Each row is a point on a landscape with many valleys, with its height.
From any point a ball takes the steepest step (drop divided by distance) to one of its 3 nearest points. It stops when none of these is lower. Distance is the straight distance between rows; heights are no part of it.
mab height 18.7: [ 83 103  90  98  65 102 104 118  92  81 131 118 145 107 114 129  92 128
 126 119  91  97]
Susek height 69.0: [124 100  80 112 149 106  86  93 104 101  77  80  80 119  93  86 123  69
  62  49  96 121]
votig height 60.6: [114 104 121  70 145  89  86  85  94 123  80  88 120 100 100 122 149  85
  92 111  86 107]
sepat height 54.1: [124 137 141  93 117  96  80  92 110 137 111  44 139 119  93  55  83 156
 115 148  91  78]
Feso height 27.4: [ 94  78  58 108 106 108 110 122 112  59  92  96 103 129 102 126 108  89
  85  52  79 126]
keniv height 26.3: [ 94  79  60  64  87  62 103  96 102  63  77 117  66  98 135 127  99  73
  77  69 116 122]
kifo height 54.2: [100 119 133 113  70 100  74  92 119 129 134  58 114  89  81  66  73 138
 123 133 113  57]
taga height 55.8: [102 125 140  96  71 117  83  95  94 137 111  72 103  54  81  48  92 120
 114 136 115  51]
lika height 35.7: [119 104  68  73 109  82 104  97 110  80  75  81  86 107 128 111 102  96
  67  55 104 122]
laro height 57.5: [ 81 109 117 137 104 119  87 111 104 113 124  83 101 105  73  78  82 113
 100 100  99  76]
mipid height 49.8: [ 72  97 105  97  63  94  88 101  76  88 118 143  75  77  97 121  79 102
 121  98 125 105]
sas height 50.2: [ 84 101  85 131 111 107  96 111  94  85 112 102  89  99  77  94  90  94
  68  58  88 104]
tuvol height 29.0: [ 98 101  67 100  84  98 116 112 114  56 104  94 128 127 116 135  85 110
  94  75  80 118]
vor height 56.4: [ 67 105  35 112  56  83 122 109  88  52 104 123 100 106 100 132  62 106
  66  34 107 111]
Bam height 52.6: [113 134 117 118 133 110  84  89 119 121 114  66 121 134  90  93  87 125
 109 124  84  96]
Fisug height 43.3: [ 75  65  60 112 105 109 117 107  86  65 104 151  90 118  99 135 118  69
  95  76 104 147]
sige height 57.9: [103 107  82 104  98 112 107 103 108  88  88 107  49  67  90  58  81  88
  45  67 117  96]
Zuber height 48.6: [118 104  95  66 117  85 102  93 113 123  58  88  73  83 110  68 122  72
  38  77 122 117]
vom height 33.2: [107 107  97 116 143 112 106  99 103 105 106  78 111 131 104  96 110 111
 102  92  76 112]
repu height 61.4: [ 90 123 108 122  77 126  92 123  97 108 114  95  83  76  72  74  62 107
  72  99 114  75]
Zenuz height 55.4: [118 113 125  75 128  93  91  78  86 150  77  88 133 107  98 115 142 100
 128 143  93 100]
vel height 71.4: [ 92  86  81 123 150 100 109  99  89  97  76 138  65  93  76  98 132  39
  60  68 114 115]
zopof height 68.1: [ 96 110 130 101 132 124 106 102  89 125  96  91  92  88  79  75 118  96
 103 103 106  74]
rog height 51.9: [123 122 118 108 141 112  93  80 101 153 106  46 133 134  97  87  93 130
 118 148  78  96]
Fep height 40.9: [109  83 100  73 104  82 102 106 106  97  95 100 120 107 118 128 128  94
 118 117  91 118]
nibu height 59.3: [107  93 130  96  86 102  91  83 102 126  94  97 103  84  99  91 105 120
 114 126 122  72]
bebap height 62.5: [129 107  68 107 119  91  95 104 116  93  87  71  77 102  85  68  72 106
  35  45 112 106]
dem height 46.6: [ 90  95 137 105 102 108  98 103  82 125 116 138 124  97 105 119 118 108
 153 152  92  70]
dumav height 58.1: [109 135 141  74 138  99  84  83  93 155  87  73 126  76  96  91 132  97
 136 156  93  72]
lakuf height 50.6: [ 52  86  82 114  66  88  98 110  85  62 129 135 103 108  91 129  76 102
 117  97 104 108]
Simed height 53.8: [114 111  63  72 112  77 118  95 121  98  49  71  80  90 121  68  84  86
  25  60 126 120]
zibu height 59.2: [122 124 135  79 116 112  93  88  91 145  82  74 106  66  95  80 130  87
 103 130 120  63]
Koreg height 40.2: [103 118  80  75  52  82  91  89 108  79 113  81 112 107 110 127  80 125
  94  74  95  93]
safek height 58.8: [106 101 145  71 108  87  84  86  95 142  89  93 104  74 106  97 120  97
 121 142 108  73]
fesem height 36.3: [104  92  95  96 109 105 107 113  87  83  97 126 112 117  96 123 135  91
 120 107  80 123]
nefid height 46.7: [ 90  68  77 110  98  91 109 110  90  70  97 163  71 100  96 118 114  67
  90  63 105 130]
gep height 69.1: [108 103 107 107 135 106  94  87  90 122  85  97  78  73  83  86 136  75
  86  93  98  93]
mot height 60.7: [ 92  98 113 126  96 112  84 107 107  94 122 113 114 116  91 109  88 117
 134 131  88  77]
Nam height 60.9: [118 112  74 114 135 117 102 111 126  88  82  83  70 100  91  69  82  86
  31  53 105 111]
Lanan height 44.8: [ 86  72  78 111 121 114 112 103  95  72 104 130  91 113  82 122 125  83
 100  83  86 123]
kotug height 43.5: [127 107  88  79 133  86 103  75 122 108  62  73  77  94 105  74 120  80
  57  69 106 114]
lop height 64.9: [103 106 119 106 150 127 104  94  97 139  79  81 102  96  75  85 126  94
  96  91  99  85]
logor height 59.6: [ 84  98  97 110 101 122 123  99  99 105  75 119  46  61  88  50  83  71
  50  82 133  91]
favik height 51.3: [ 73 102 114  99  77  99 101  95  78 103  84 139  58  70  90  66  83  77
  60  82 127 110]
ves height 49.3: [ 90 114  66 102  75  96 105 110 110  83 102  88  78  87  96  85  53 127
  45  53 108  96]
Puf height 56.1: [ 86  94 126 124  94 110  91  94  82 110  96 136  67  76  80  92 100  84
 106  84 114 110]
funo height 19.6: [116  88  80 102 116  96 110 111 105  75  85  83 120 125 116 123 106 104
  96  87  80 133]
gom height 56.0: [109 129 131 133 136 128  95  94 106 137 118  62 106 108  75  65  88 121
 135 137  98  68]
Rege height 53.3: [114  89  82  76 106  76  99  76  98 109  65 115  66  75 124  83 115  63
  58  79 126 113]
zedu height 60.3: [120 104 106  94 138 108  94  85 108 117  79  79 101  97 103  96 121  95
  88  93  94 109]
Rus height 67.0: [113 104  94  83 115  97 103 111 107 101  90 109  75  94  97  83 100  90
  76  77  99  89]
nik height 60.2: [104 123 110 118  93 111  81 108 107 119 121  69 109 101  83  80  79 131
  98 111 108  75]
mon height 39.5: [ 71  71 103  88  80 107 107 115  87  88 110 152 102  87 105 134 115  79
 130 118 108 123]
vuvo height 40.4: [110 105 109 141 143 123 111  99 100 120 103  95 109 117  90  87 112 100
 111 102  71  86]
sir height 45.6: [ 92 104  96 144 106 110 100 102 101 100 123  93 121 120  83 108  78 120
 105 102  74  89]
sonok height 64.1: [126 106  89  92 148  99 108  77 104 107  76  71 112 131  98 106 125 102
  91  90  82 124]
vofud height 54.3: [109 129 133 109  89 104 107 110 112 106 130  73 162 153 115 112  89 116
 142 183  78  96]
sofib height 40.7: [127 129 109  97 110  95  85  91 108 128  91  41 116 130  95  72  78 131
  96 114  94  95]
dav height 55.6: [100 112  85 125  98 121 104 120 116  95  98  91  66  92  75  55  82  99
  41  67 113  90]
Zereb height 59.9: [ 95 123 145 119 135 118  95  89  84 162  95 109 116  77  74  99 141  89
 137 157 104  62]
Tof height 64.6: [110 115  43  87  95  72 104  97 108  92  77  69  83  94 110  96  68 110
  40  34 111 109]
loru height 53.7: [ 68  87  45 123  83  98 113 121  83  47 115 128  90 127  97 136  70  85
  73  26  95 131]
pori height 55.9: [120 111 125 112 133 121  91  93  93 152  94  73 115 106  84  89 129 110
 122 119  92  82]
Pume height 30.5: [105  77  64  67 102  85 111  95 104  71  78 103  99 108 114 133 119  72
 104  89 103 134]
movon height 47.9: [ 93 105  95  84  54  76  98 104 114  88 128  79 122 112 117 120  79 120
 119  96  86 102]
mim height 28.2: [112  86 122  75  86 110 103  92  96 115  91 115 132 104 105 125 139 105
 150 141  85  96]
zizu height 54.4: [ 88  91 123 107 102 119 109 111  83 110 121 132 145 121 106 117 104 115
 147 162  80 101]
Pum height 52.5: [100 100 119 107  96 110 101  98  98 107  91 103  71  75  85  68  91  96
  79  93 114  84]
neb height 55.5: [ 98 109 109 113 104 115  97  99  85 108  91 120  62  75 102  78 106  69
  83  86 120 105]
murok height 29.7: [ 86  71  46  87 100  95 122 118 108  52  88 123 102 131 116 151 121  77
  99  75  94 143]
rif height 50.1: [ 99 103 133 101 115 118  87  94  82 126 110  97 108 101  89  78 103 106
 135 128  99  69]
zore height 47.3: [ 93  95 136  83  74  89  90  98  84 116 109 117  91  69 105 100 105 105
 128 128 112  89]
keram height 54.0: [121 113 115  60  63  71  92  94 104 110 101  89 113  95 125 103 108 113
 142 125 110  88]
nesuf height 55.2: [ 81  94  51 100  90  95 103 104  99  78  98 119  58  83 116  91  74  98
  40  41 118 113]
Vakin height 24.2: [104  80  54  66  97  72 101  80 107  76  67 114  66  86 138 109 101  89
  59  67 126 116]
Rom height 56.9: [ 78  75  73 101 106  87 121  95  88  99  70 141  35  69 108  75 100  45
  55  61 129 121]
lovuv height 31.2: [ 72  90  67  96  74  79 113  97 103  61  97 127  86 101 103 136  85  95
  85  58  97 119]
tis height 27.2: [ 85  67  64  76  93  95 118 115 102  66  86 127 100 108 130 149 116  77
 104  88 105 138]
vus height 61.0: [110 106 109 100  58  91  90 101  99  94 122 100 112 103 114 111  77 132
 132 125  94  82]
mibi height 41.0: [ 80  75  60 113 103 109 123 123  99  66 104 133  96 128  95 138  99  89
  98  78  79 132]
tivaf height 57.1: [114 104 121  73  72  87  94  98 106 111 103  83 132 104 126 106  95 125
 154 156  94  81]
fet height 55.0: [ 95 110 110  92  54  84 107 106 109  94 126  88 162 128 119 116  89 128
 141 157  73  98]
savir height 68.4: [ 98  92 119  82  84  93 110 103  97 120  92 111  78  59 116  76 107  83
  87  99 135  99]
Sot height 58.7: [104 101  93  86  71  98 103 117 111  85 100  93 123 118 126 132  94 106
 131 116  88 111]
zit height 53.4: [ 79 118  51 107  86  90 116 115 105  91  90 110  59  85  97  78  60  99
  27  32 122 113]
tos height 63.0: [ 84 117 108 113  71  97  83  99 102  98 128  79  99  91  95  98  72 132
  93 102  97  73]
sodo height 50.5: [ 89  72  74 106  98 106  96 105  86  66 113 136  85 108 102 127  88  88
  99  69 106 125]
takag height 57.4: [109  83  92 100 135  91 108  83  95 100  66 112  75  83 103  82 125  74
  60  72 118 112]
nosu height 41.2: [ 91  76  86  80  81  80 109 100  92  76  94 127  80  75 116 116 113  77
 100  95 117 118]
Maz height 38.5: [ 74  87  67 121  86 109 126 132 105  67 109 117 116 132 113 127 102 100
 108  97  71 116]
zofu height 62.8: [117 114  91 101 107  99 102 100 128 107  89  88  74  90 102  73  92  90
  45  64 119 108]
Nug height 38.4: [127  86  52  78 130  77  99  91 123  92  73  87  95 112 103 112 103  84
  73  60  93 137]
Femam height 51.7: [ 81  97 149 113  96 108  76 100  65 117 113 140  99  67  80  97 118 106
 144 137 103  74]
volel height 61.3: [132 110 111  71 109  93  95  89 109 112  82  64  97  90 100  76  97 108
 105  98 107  83]
romil height 80.1: [ 95  93 115 116 111 121 101 106  83  98 108 116  81  82  67  80 113  90
  97  91  96  83]
Lom height 71.3: [124 102  96  75 150  89  97  74  88 115  58  82  98 104  98 111 139  64
  59  86  98 116]
Von height 51.1: [103 107 119 104  92  94 109 106 101  95 113  97 141 123 108 116 106 114
 141 142  83  94]
nuve height 23.9: [110  90  73  93 125  95 101 109 109  72  93  93  99 133 105 110 107  99
  75  71  75 142]
pinu height 58.4: [101  99  61 118 125 105 105 105 114  86  97  92  81 103  98  90  90 102
  57  52  95 125]
vaz height 38.8: [108  99  89 114 106 117 110 109 105  86 111  86 123 138 112 108  95 112
 108 104  68 107]
Fogu height 31.8: [ 96  84  77  89  86  80 112 105 114  68  95 116  93 114 131 140  94 101
 104  92  95 120]
luver height 65.0: [ 84 101 116 142  73 117 102 120  90  89 140 119 148 122  99 117  75 111
 138 139  71  78]
pab height 32.9: [107  95  76  83 103  86 102 101 103  81  93 104  73  86 128  90  95  99
  65  77 107 115]
sok height 44.2: [ 87  86  95 122  87 116 112 121  95  74 124 126 122 109 114 111  98 103
 131 101  73 112]
mapob height 44.1: [ 98  93 127  94  76 103  89  98  81 107 109 119 114  84  99 110 112 103
 138 134  96  86]
kedo height 56.3: [117  99 128  87 104 102  86  87  85 120  87  99  98  78  90  91 121  90
 113 126 112  81]
kiv height 58.0: [ 97 112 143  88  98 126 106  96  88 119  88 100  71  61  93  74 113  95
  85 124 137  64]
sipi height 57.3: [ 97  82  78 105 119  83 103  97 104  81  80 117  63  90 110 107 111  67
  61  69 109 125]
Non height 65.3: [ 92 103 101 120  89 107 104 119 104  88 141 111 146 143 102 127  81 114
 125 140  79  89]
leve height 49.5: [ 72  91  69 131  93  96 104 110 104  75 115 118  88 106  92  97  78 104
  67  52  94 107]
Fomap height 63.8: [101  96 109 101 122 101  98  92 101 109  94  87  88  91  93  89 117  96
  99  87 101  86]
pige height 67.8: [110  93 109 112 140 111  99 101  97 114 103  94  74 103  88  89 100  85
  82  73 104 102]
nem height 52.0: [ 79 104 143 109  70 107  78  97  85 119 130 121 103  72  74  99  65 122
 133 135 101  73]
vebut height 58.9: [102 111 152  91  97 104  95  93  89 136 100 104  93  63  84  87 116  88
 122 130 119  56]
gide height 45.4: [ 86  94  80 110  91 100 105 107  95  92 101 107  87  91  92  85  68 102
  56  68 109  97]
dega height 51.5: [105  88 115 114 112 120  99 108  88 116 105 116 130 117  91 109 117  98
 142 130  80  93]
kizuz height 56.5: [109 110 103 140 135 136 103 105  98 109 107  89  79  90  74  61  97  95
  86  79 104  85]
nog height 56.7: [ 88  90  69 105 117 104 102 106 104  88  89 125  60  89 101  90  83  74
  42  45 110 113]
rebi height 54.8: [104 116 115 143 129 115  89 107 113 126 111  60  96 116  72  78  95 122
 111 114  88  78]
zovom height 61.2: [ 92 102 130 123 125 121 100  99  71 144 108 138 128  85  77 110 140  85
 146 150  87  66]
Dusar height 51.4: [116 120 125 110  86  87  89  81 117 128 118  47 134 117  83  86  80 138
 132 138  96  67]
Tef height 53.6: [ 92  67  73 115 130 104 112 114  93  83  92 132  68 116 106 121 120  65
  75  54  96 138]
dib height 33.9: [104  95  90  61  87  80 104 103 118  77  74  98  98 109 124 133 121  84
 107  93 102 123]
komi height 56.6: [ 96 108 121 102  72  92  89 104 112 103 127  92 136 106  93 101  82 128
 131 147  93  68]
ral height 52.2: [ 90  87 119 119 103 109  89 103  80 106 105 131  87  82  83  93 104 106
 132 104 100  96]
Nir height 60.1: [120 118 132  89 152 111 105  78  90 139  86  73 118 109  83  80 130  92
  97 116 103  92]
Nuvof height 62.2: [ 89 103 125  73  42  81 104  98  99  84 140  95 138  97 124 117  74 118
 157 159 102  78]
nin height 32.4: [110 115  97  92  95  77  91 102 112  94  97  66 112 116 105  96  91 117
  98 101  91 103]
Menap height 42.9: [ 89  89  88  85  62  83  94 109  86  86 114 122  81  97 112 117  81 108
  93  71 118 104]
lodin height 52.1: [ 80  81 119 123 105 126 109 109  92  99 117 145 116 102  93 115 115  95
 146 131  88  98]
vusi height 48.8: [ 82 104  98 108  89 115  99 102  97 100 101 119  71  81  85  59  69 101
  70  76 123  95]
Ruv height 59.4: [ 66  87  77 119  77  82  94 102  83  80 102 149  51  81 104  91  69  83
  69  56 127 109]
zok height 31.1: [ 95 108  38  80  81  75 104  97  96  59  86 100  88 100 132 117  74 104
  65  59 116 124]
tiser height 28.3: [ 89  72  48  82  90  76 111 102 100  69  96 111  80 109 126 125  97  83
  80  76 103 129]
Lasi height 59.1: [ 97 101  99 114 116 113 112 100  97 105  85 122  61  68  81  61 117  52
  56  73 114 103]
dos height 50.3: [114 123 123 105  90 100 102  93 101 120 117  62 148 136 105  96  85 137
 147 162  88  76]
gef height 50.7: [ 81 102 130  99  83  99  92  99  82 112 101 147  77  68 104 107 118  88
 122 118 110 104]
sado height 37.1: [103  85  74  74 123  81 108  98 110  88  71 107 117 117 112 147 136  64
  89  83  87 138]
kolo height 53.9: [113 120 106 118  90 105  89  93 115 116 120  71 125 117  87  90  87 124
 130 132  87  69]
lamo height 30.3: [ 95  79  49  63  93  68 122 110 102  58  76 113  98 116 137 143 103  82
  91  68 107 140]
Tipur height 13.9: [115 103  88 105 110  98 105 108 120  88  97  78 113 127  96 109  93 110
  82  74  74 120]
siku height 39.3: [ 76 100  98 115  72 100  95 111  93  80 119 116  76  79  87  89  72 106
  87  78 106  93]
sitid height 52.9: [116 123 122  99 101 105  85  94 115 133 113  39 130 107  94  73  80 145
 132 150 109  60]
Dok height 43.6: [ 68  69  76  86  74  80 109  98  88  67  92 151  66  95 111 115  92  87
 100  82 127 131]
Geba height 51.8: [ 97  92 116 106  81  95  86  98  96  96 111 121  83  74  94  95 106 107
 115 103 117  92]
kage height 63.3: [113  80  85 109 162  99 111  86 104  98  76 102  87  97  99  94 130  49
  61  53 101 128]
bik height 61.8: [ 96  90  96  96 121  99  94  89  97  92  89 107  90  86 106 106 122  84
  94  82 100 108]
kogu height 35.2: [ 97  82 115  73  74 103 105 111  89  84 106 122 116  99 125 137 121  94
 136 138  98 107]
momi height 53.1: [112 112 122  93  93 107 111 109  95 100 109  79 162 152 118 107 100 127
 143 160  75 105]
vadon height 35.1: [123  97  97  60 113  74 102  81 111 104  69  86  87  97 115  97 116  87
  91  75 105 118]
Furir height 59.0: [ 86  89  84 108  95 108 118  87  92 105  52 125  50  54 110  51 109  45
  32  81 133 115]
Gar height 71.1: [107  97 110 122 148 120 106  94  92 124  81 102  92  92  80  81 130  74
  82  89  94  97]
Rola height 40.3: [ 98  71  91  81 100 102 113 106 109  80  75 111 130 117 120 138 137  76
 117 111  92 138]
mulil height 41.5: [124 109  82  79  90  79  93  94 117  91  91  60 100  96 107  82  77 122
  59  79 108  98]
nepom height 73.0: [139 107  63  93 154 102 110  96 118  98  80  58  94 127  94  80 105  97
  43  45  93 144]
voviv height 33.3: [104  81  61  69 111  80 111  96 107  64  75 121  97 114 128 135 127  57
  87  78 101 146]
donaf height 60.5: [107 104 101 139 123 126  86 111 100 100 109  69  93 109  74  86  85 120
  77  89  88  88]
zumo height 55.3: [ 96  92  85  96 104  92 106  88  97  98  90 124  52  71 119  84 106  63
  56  73 125 105]
nimad height 59.5: [ 86  97 103  95  65  94  89  98  94  83 124 112 101  84 109 101  74 119
 111 103 112  88]
taruf height 52.4: [125 118 128  88 113 104  84  87 102 130 103  69 118 112 105  83 111 123
 134 138  94  83]
nilil height 56.2: [124 105 124  88 138 105  99  80 102 141  88  69 110  98  93  95 139  99
 107 114  87 102]
Votak height 35.9: [118 116  93  85  92  83  88  98 119  95  95  71 120 112 102  92  87 120
  80  98  94  95]
vubep height 33.7: [ 97 102  63  58  75  82 130 122 107  50  89 100 116 118 148 135  97 105
  96  81 100 127]
Keba height 36.8: [103  83  90  84  91  91 106 105 101  79 100  91  80 101 109 113  94 104
  97  82 104 111]
letu height 57.7: [ 76 105 118 127  32  99  85  94 107  96 150  98 135  98  96 108  55 130
 130 126  99  63]
forap height 34.7: [ 96  96  84  74  68  81 106 105 104  62 102 119  87 109 128 133 103 103
 115  97 105 127]
nipo height 52.3: [ 96  80  85 119 137 114 104  98  95  88  96 109  87 112  72  99 116  72
  88  76  90 105]
reke height 59.7: [115  89 124  61  70  95  93 104 110  89 103  91 148 114 132 124 123 116
 144 163  95  98]
zokip height 42.7: [120  94  96  63 102  83  91  93 108 109  76  86  73  77 107  80  99  94
  73  84 124  98]
puzu height 53.5: [121 109 132  84 117  93  98  82  91 133 113  78 131 100 106 104 119 112
 144 152  88  89]
nuzur height 54.5: [110  95 110  80  80  80 108 104 110  96 112  85 119 116 118 115  96 125
 143 138  78  93]
narof height 45.9: [ 80  96 114 128  48 104  98  98  87  85 135 109 104  88  92 107  64 124
 126 116  97  83]
Doz height 64.8: [127  87  98  90 130  91  96  84 103 109  81  85 104 103  93 104 144  85
  82  87  90 127]
Refun height 6.1: [112 105  75  97 117  87 106  98 117  75  88  59 113 138  99 100  95 104
  63  50  79 128]
rasu height 40.1: [ 68  98 141 101  25  95  85 107  83  91 135 140 109  90  92 102  69 123
 159 141 101  84]
nelu height 51.0: [124 123 134 106 123  98 100  92 105 129 101  56 146 135 107 102  90 124
 130 158  92 104]
par height 76.8: [ 92  95 122 129 141 128 102  93  84 117 104 102  80  95  74  83 126  80
 106  83 104  98]
Nirem height 54.6: [100 107 129  79  75 100 102 120  96 101 114 110 169 140 116 122 101 106
 155 181  82  92]
Renid height 55.1: [112 120 128 101  97 120 103 102 110 132  96  82  77  68  90  51  79 102
  77 106 130  83]
Liped height 61.5: [ 78 114 105 133  79 121  87 115  95 105 130 103 100  77  65  83  78 128
  91  73 100  80]
Vomu height 54.7: [118 134 134  79  98 111  73  95 104 152 107  45 108  72  89  66  90 129
 121 137 113  61]
bulu height 55.7: [102  91 126 108 117 112 101  96  76 124 100 116  88  69  87  86 112  94
 126 112 118  79]
Dek height 44.3: [ 73  75 107 111  80 102  95 110  88  88 117 134  90  97  96 115  86 107
 130 111  98 103]
torom height 39.4: [119 106  92  78  80  71  99  89 113  84 112  77  96  94 119  99  91 116
 100  96 101 111]
tonoz height 56.8: [116 108 136  94 107 115 101  97  93 133  84  87  72  62  94  56 103  79
  87 121 136  70]
vetev height 34.1: [ 96  99  47 106  99  87 108 102 105  64  91  96  72 117 114 132  80 104
  58  45  91 115]
Tado height 49.0: [121 110 113  77 123  90 105  79 104 110 101  78 122 119 101 102 116 103
 116 118  86 113]
ker height 59.8: [ 96  95  82 110 118  98 104 105 102  81  82 117  79 104 111 115 106  91
  88  70 105 115]
lukor height 19.5: [113 107  76 121 125 112  97 106 110  86 104  80 101 131  92  95  97 102
  79  66  75 121]
Lamuz height 31.5: [ 99  70 108  97  96 114 111 110 100  98 100 117 122 125 115 125 128  92
 135 138  86 116]
Boroz height 32.6: [ 83 104  84 119  80 111 116 118 106  81 122 102 122 127  90 125  85 108
 108  92  81 111]
tolur height 50.8: [118 115 116  94 112  93  96  84 120 109  99  53 132 127 101  95  96 121
 131 128  79  93]
Led height 57.6: [107 105 103 115  87 101  99  99 105 110 115 102  93  97  91  86  87 119
 101 105 101  83]
bule height 48.0: [ 85  92 119 109  83 110  86  97  80 112 125 134  97  82  90  95  90 116
 136 120 105  91]
deruv height 52.8: [ 95 105  94 112 110 125  97 113  99 110 100  97  75  89  79  57  93  88
  62  75 110  92]
vuto height 58.6: [103  95  64 138 141 121 105 101 106  87  98 124  76 105  73  93 103  79
  76  54  89 120]
maki height 60.0: [ 78 129 125 128  70 123  84 113 106 118 121  86  90  78  60  59  64 134
  79  97 116  62]
bobit height 46.5: [ 96  83 107  60  61  72  99  95  96  92  86 113  96  94 132 118 105 110
 123 120 112  98]
veveb height 60.8: [130 103 133  70  96 100  87  84 108 124  82  84  99  76 121  89 105 110
 107 136 112  83]
Zibek height 48.4: [ 78 103  59  87  45  74 103 104  95  71 116  98 111 109 120 132  67 115
  88  60  92 104]
Sol height 45.3: [ 87  81 123  76  49  88  92 101  94 100 109 127 113  86 118 122  95 117
 149 141 100  93]
dusub height 51.2: [106  99  77  81 105  86 106  91 105 111  57 109  61  81 107  60 102  70
  37  71 119 102]
zolet height 60.4: [ 84 105 101 130  52  94 112 115 103  86 131  99 154 127 111 123  73 124
 145 143  72  87]
Zosis height 35.0: [ 93 115  83  82  69  84 111 116 119  71 101  67 143 129 120 126  66 117
 108  97  80 119]
Milu height 70.5: [100 107  96 105  76  92 114 125 123  68 112  92 159 158 124 119  98 108
 121 132  60 109]
Kirer height 53.2: [115 108 119 101 124 103  99  89  98 122  84  91 115  96  90  98 133  90
 130 118  86  87]
Favo height 42.0: [108 132  88  98  91 109  93 101 122 111 105  62  94  88  78  61  79 123
  55  83 112  84]
gen height 58.2: [110 108 135  68  72  82  91  88 104 115 104  90 115  82 111  95  89 124
 138 155 112  71]
gufib height 39.7: [103  94 108  78  63 105 107 101  94  88 118 126 102  82 109 123  99 113
 131 128 106 102]
Kul height 57.2: [ 99 130 135 114  78 123  99 103  98 132 116  61  96  71  70  56  80 120
 103 130 131  59]
bised height 35.6: [ 80  83 106 109  60 106  97 110  82  78 130 130 126  95 105 126  78 109
 148 125  88 101]
Riko height 58.3: [ 90 119 132 140  97 130  74 112  98 132 133  81 108  98  64  73  86 121
 125 138  98  68]
viref height 48.7: [ 93  92 132 133 116 129  95  99  87 116 119 126 115 105  84 103 120 111
 156 152  79  72]
Zir height 57.0: [ 67  95  60 107  79  96 117  99  88  65  94 153  66  99 103 102  67  88
  54  48 119 127]
gopa height 38.9: [ 79  89  82 116  61 106  93 102  87  73 113 129  86  97 105 119  74 107
  89  77 100 106]
lus height 51.6: [ 99 106 137 117 118 120  82  97 101 140 108  81  99  88  84  69 107  99
 124 129  99  65]
tuti height 38.6: [100  83  90  83  83  79  94 105  96  76 108 118  86  90 118 118  99  95
 106  93 112 116]
pivi height 53.0: [100 128 133 105 127 113  95  84  99 147  97  64 132 121  89  85 107 116
 133 150  95  81]
Pepaf height 72.1: [ 87 120 136 118 151 131 108  96  82 138  86 105 101  75  73  86 144  61
 108 113 103  75]
tenol height 28.5: [107  92  86  58  91  69 104  74 102  90  80 107  77  93 126 110 109  88
  79  83 107 106]
lebid height 57.8: [104 110 151 114 119 113  96  89  84 144  96 114 105  71  90  88 119  87
 131 131 113  62]
mimek height 49.9: [107  85 116  86 118 113  98 102 101 114  85 115 108  81  96 109 134  99
 120 123  91  96]
zizun height 37.4: [124 116 102  96 102  90  95  99 116 108  98  43 108 112  87  83  87 127
  71  88  95 100]
Funak height 39.9: [ 87  93  85 103  54  87 103 113  99  65 113 119 105 101 120 134  80 114
 109  90  96 111]
sopa height 73.1: [101 100 100 139 137 126 105  93  87 112  91 106  69  89  76  83 123  68
  75  68 107 102]
Vagu height 50.4: [ 80  80  57 126 107  92 111 116  97  64 104 137  72 114  97 124  98  78
  69  47 112 140]
mizin height 48.2: [ 99  96 136 110 103 102  94 100 101 124 110  96 127 112  97 104 103 111
 148 154  93  72]
Mader height 38.0: [ 95  85 110  65  91 100 117 105  91  84  78 125 131 118 128 129 127  87
 131 123  91 128]
Topif height 31.3: [ 88 100  83 115  80  96  94 106  97  74 115 100  89  95  94 104  84 108
  90  79  90  96]
las height 49.4: [116 105 124  99  96  99 106  97 109 124 114  84 149 129 108 116 101 117
 156 168  85  77]
moki height 67.9: [108  72  83  91 138 103  98  96 100  96  81 119 106  94 101 119 150  62
  92  93  95 123]
Getu height 44.6: [124 117 116  68 112  82  79  81 107 131  72  86  90  80 123  82 139  89
  92  98 118  92]
pimu height 30.4: [102 100  72 105  83  83 100 105 116  77 113  78 110 100 101 127  69 118
  89  62  94 102]
ligud height 65.7: [116 110 108  76  83  86  90  89 107 116 103  59 100  92 105  91  76 131
  99 118 115  70]
ziba height 30.0: [ 76  92  50 131 119 105 114 116 104  61 107 114  92 127  83 117  96  89
  82  49  76 125]
Gam height 37.2: [ 95  74  76  90 110  80 101  97 107  68  86 136  89 102 113 142 133  60
  93  76  99 141]
Monot height 66.9: [ 99  85 126  84 103  90  98  80  93 117  85 116  74  71 103  98 117  91
  97  90 121  91]
kip height 26.0: [118 115  93 127 142 107  92  93 116 101  99  69 104 129  88  83  99 102
  80  76  83 111]
zenag height 52.7: [111 104 127 124 116 126  95  85 103 114 122  85 105 100  88  93 102 115
 130 126  88  84]
lup height 32.5: [ 60  95 121 121  56 106  90 112  84 100 137 127 120 102  78 111  70 120
 154 145  92  84]
Dup height 49.7: [102 118 124 135 118 107  85  96 100 145 120  91 119 118  89  98  88 115
 146 145  90  73]
kovad height 54.9: [ 89 107  56 126 105 117 109 112 107  82 109 106  75  92  76  83  83  91
  40  43 104 109]
ruko height 22.3: [ 97  90  72 113 101 100 105 106 111  79 117 100 105 109 101 108  87 115
  91  72  84 111]
fomo height 58.5: [123 117 108  84 120 106  99 104 108 111  90  76  82  87  95  59  97 107
  63  95 120  93]
ras height 45.5: [117  94 113  80 105  89  96  77  98 108  74  95  98 102 109 109 123  92
 113 108  95 106]

For each start below, name the point where the ball stops.
Furir: Vakin
movon: Refun
Koreg: Refun
Rom: Vakin
Susek: Vakin
vuvo: Refun
sonok: Refun
sipi: Vakin
